A landscape with many valleys, sampled at points; each row gives a point and its height.
A ball rolls from a point to whichever of its 5 nearest points has the largest drop for the distance, and stops where none of them is lower. Distance is the straight distance between rows; heights are no part of it.
k634: [165 101 137 132 152  81  95 142 148]  height 70.6
k394: [138 133 130 116 125 165 111 176 123]  height 27.7
k867: [129 147 142 131 117 128  89 120 128]  height 8.8
k798: [132  87 156 131 135  76 152  94 122]  height 63.1
k998: [159 159 121 146 149 122  75 155 163]  height 41.6
k832: [123 195 136 126 127 139  65 140 182]  height 31.8
k623: [113 158 143 113 102 162 114 136 116]  height 24.5
k576: [131 148 140 133 135 190 114 192 135]  height 2.7
k531: [175 103 139 140 160  62 101 115 170]  height 51.0
k279: [115 138 156 138 126  92 100  94 126]  height 23.0
k299: [133 119 124 118 112 152 129 157 117]  height 29.8
k382: [150 125 134 124 134 118  91 148 139]  height 36.5
k238: [108  99 116 119 125 101 199  72 106]  height 46.8
k231: [135 157 139 146 140  83  69  92 152]  height 22.7
k707: [113 119  85 102 114 141 183 107 105]  height 39.2
k555: [138 155 134 131 127 162  85 175 149]  height 29.7
k893: [121 146 109 124 119 216 151 189 131]  height 31.7
k365: [155  86 101 123 134 142 162 170  99]  height 28.0
k456: [103 146 144 119 102 133 121 110 112]  height 15.9
k595: [126 192 139 128 128 116  55 114 163]  height 23.3
k579: [142  66  77 108 130 126 212 136 106]  height 35.0
k616: [140 146 117 146 149 209 129 206 123]  height 16.6
k522: [121 128 103 103 103 173 151 164 111]  height 26.8
k951: [124 110 175 151 144  73 131  73 134]  height 52.8
k453: [ 86 119 161 151 121 105 135  65 101]  height 48.3
k178: [136 162 128 136 136 111  69 135 154]  height 22.8
k310: [ 91 121 120 128 111 122 172  65  97]  height 56.6
k870: [131 102  84 111 120 151 171 149 101]  height 27.5
k913: [136 106 159 133 148  76 135  93 126]  height 63.4
k705: [123 108 116 115 113 126 158 136 105]  height 16.5
k699: [163 129 114 139 148 107  77 151 154]  height 44.1
k56: [114 141 128 108 106 186 128 168 126]  height 28.3
k83: [ 88 159 133 122  98 137 144  94 102]  height 29.9
k535: [ 95 106 105 134 130 108 213  42 113]  height 47.4
k402: [124 182 141 134 130 152  71 154 179]  height 37.7
k67: [150 106 163 139 149  62 110 101 143]  height 49.7
k850: [ 84 172 126  96  92 172 145 114 119]  height 43.9
k79: [155 125 125 145 153 141  80 181 144]  height 66.4
k571: [119 135 143 118 112 123 111 135 118]  height 16.3
k558: [119 101 176 169 148  72 127  50 141]  height 62.6
k947: [147 106 136 121 131 104 118 135 117]  height 48.2
k933: [146  70 129 117 123 101 179 121 115]  height 28.7
k98: [130  88  85  97 134 110 213  91 117]  height 35.2
k861: [116 137 100 100 106 165 163 136  99]  height 29.5
k509: [159  73 144 123 137 100 139 137 122]  height 61.5
k182: [129 127  96 139 134 209 171 199 109]  height 31.0
k834: [123 148 130 112 115 161 107 159 130]  height 22.6
k910: [114 125 125 116 106 132 135 120 108]  height 3.6
k743: [108 174 160 141 123 106  73  94 142]  height 21.6
k73: [117 134  81 104 114 193 163 173 106]  height 14.7
k684: [102 108 180 170 138  99 128  56 118]  height 68.4
k123: [ 99 182 159 120 107 146  96 115 135]  height 33.1
k93: [173 122 118 151 153  96  75 151 169]  height 59.1
k330: [156 120 144 142 149  77  82 123 162]  height 37.9
k146: [148  99 156 126 140  82 127 120 125]  height 69.4
k862: [160 188 110 146 138 147  62 160 197]  height 49.4
k427: [104 157  86  94 101 191 164 143 119]  height 36.3
k720: [103 100 153 144 129  91 180  61 115]  height 64.1
k203: [174  84 139 129 153  82 135 153 139]  height 88.7
k719: [ 86 144  87 114 117 143 180  77 102]  height 58.1
k438: [108 111 164 146 135  89 147  73 108]  height 69.3
k350: [158 101 129 134 133 111 117 158 125]  height 63.9
k819: [ 77 113  86 121 146 127 214  33 110]  height 10.6
k212: [145  87 120 118 130 122 153 155 110]  height 23.7
k432: [136  94  80  93 125 124 196 112 105]  height 35.9
k635: [124 160 136 123 116 139 100 136 135]  height 15.8
k561: [107 156 125 105  93 169 133 136 111]  height 16.7
k540: [141 114 131 123 128 134 110 164 118]  height 39.9
k196: [143 142 120 140 146  95  73 126 154]  height 27.6
k172: [147 132 121 135 137 182 118 191 122]  height 25.7
k790: [125 100 150 127 120  95 147 114 111]  height 43.3
k723: [141  95 118 109 119 118 152 142 107]  height 11.1
k266: [156 154 122 157 161 155  77 191 166]  height 71.0
k683: [124 118 147 127 133 109 104 115 118]  height 28.2
k296: [147 147 129 149 160 190 103 194 144]  height 35.5
k149: [ 99 155 163 139 113 109  90  86 127]  height 10.5
k524: [142 100  87 129 127 181 166 195 104]  height 36.1
k450: [116 120 138 122 112 104 143  95 112]  height 24.6
k386: [ 99 138 159 132 113 109 133  93 104]  height 28.5
k118: [160 149 110 155 146 110  67 159 178]  height 53.9
k857: [124 169 138 133 128 110  68 116 148]  height 18.0
k170: [133 128 109 115 121 178 129 179 116]  height 17.9
k57: [ 88 177 149 104  87 161 112 113 126]  height 40.0
k447: [150  67 113 109 131 113 205 130 107]  height 33.7
k116: [163 132 108 162 166 130  83 186 159]  height 2.9
k726: [ 99 161 117  97  95 186 153 152 127]  height 32.4
k329: [171 174  97 173 157 140  72 172 200]  height 76.4
k44: [146 106 101 130 129 177 143 191 108]  height 29.2
k545: [144 102 168 152 159  63 106  85 146]  height 37.8
k695: [ 93 103  87 113 144 117 223  62 111]  height 42.3
k216: [ 89 177  97  83  88 181 165 116 120]  height 53.3
k113: [162  81 157 136 148  74 128 123 148]  height 75.0
k280: [128  89 138 121 123  96 177 101 105]  height 38.2
k572: [119 131 158 150 135  78  99  77 131]  height 10.1
k811: [111 187 153 142 121 111  59  95 159]  height 27.2
k206: [ 87 100 173 177 129 101 162  50 117]  height 78.5
k21: [148 102 113 136 136 150 130 177 115]  height 44.2
k753: [ 95 146  97  96  99 157 174 115 100]  height 38.0

Two balls start at each pair of points below. Name the first point that both come to, or write none.
k947 / k67 | none
k790 / k386 | k910
k811 / k834 | k867
k753 / k310 | none
k113 / k438 | none

For each start below, name the point where the ball stops.
k540 | k170
k684 | k910
k206 | k910

Call two points neighbours if one is among the 5 nearest of the other. Go from one point of each pair to the other, from neighbour to neighbour, staying as low as possible. Name the highest point that can't be avoided.
k867 / k561 | k623
k116 / k867 | k998
k572 / k867 | k149
k572 / k819 | k695
k73 / k576 | k172
k867 / k723 | k705
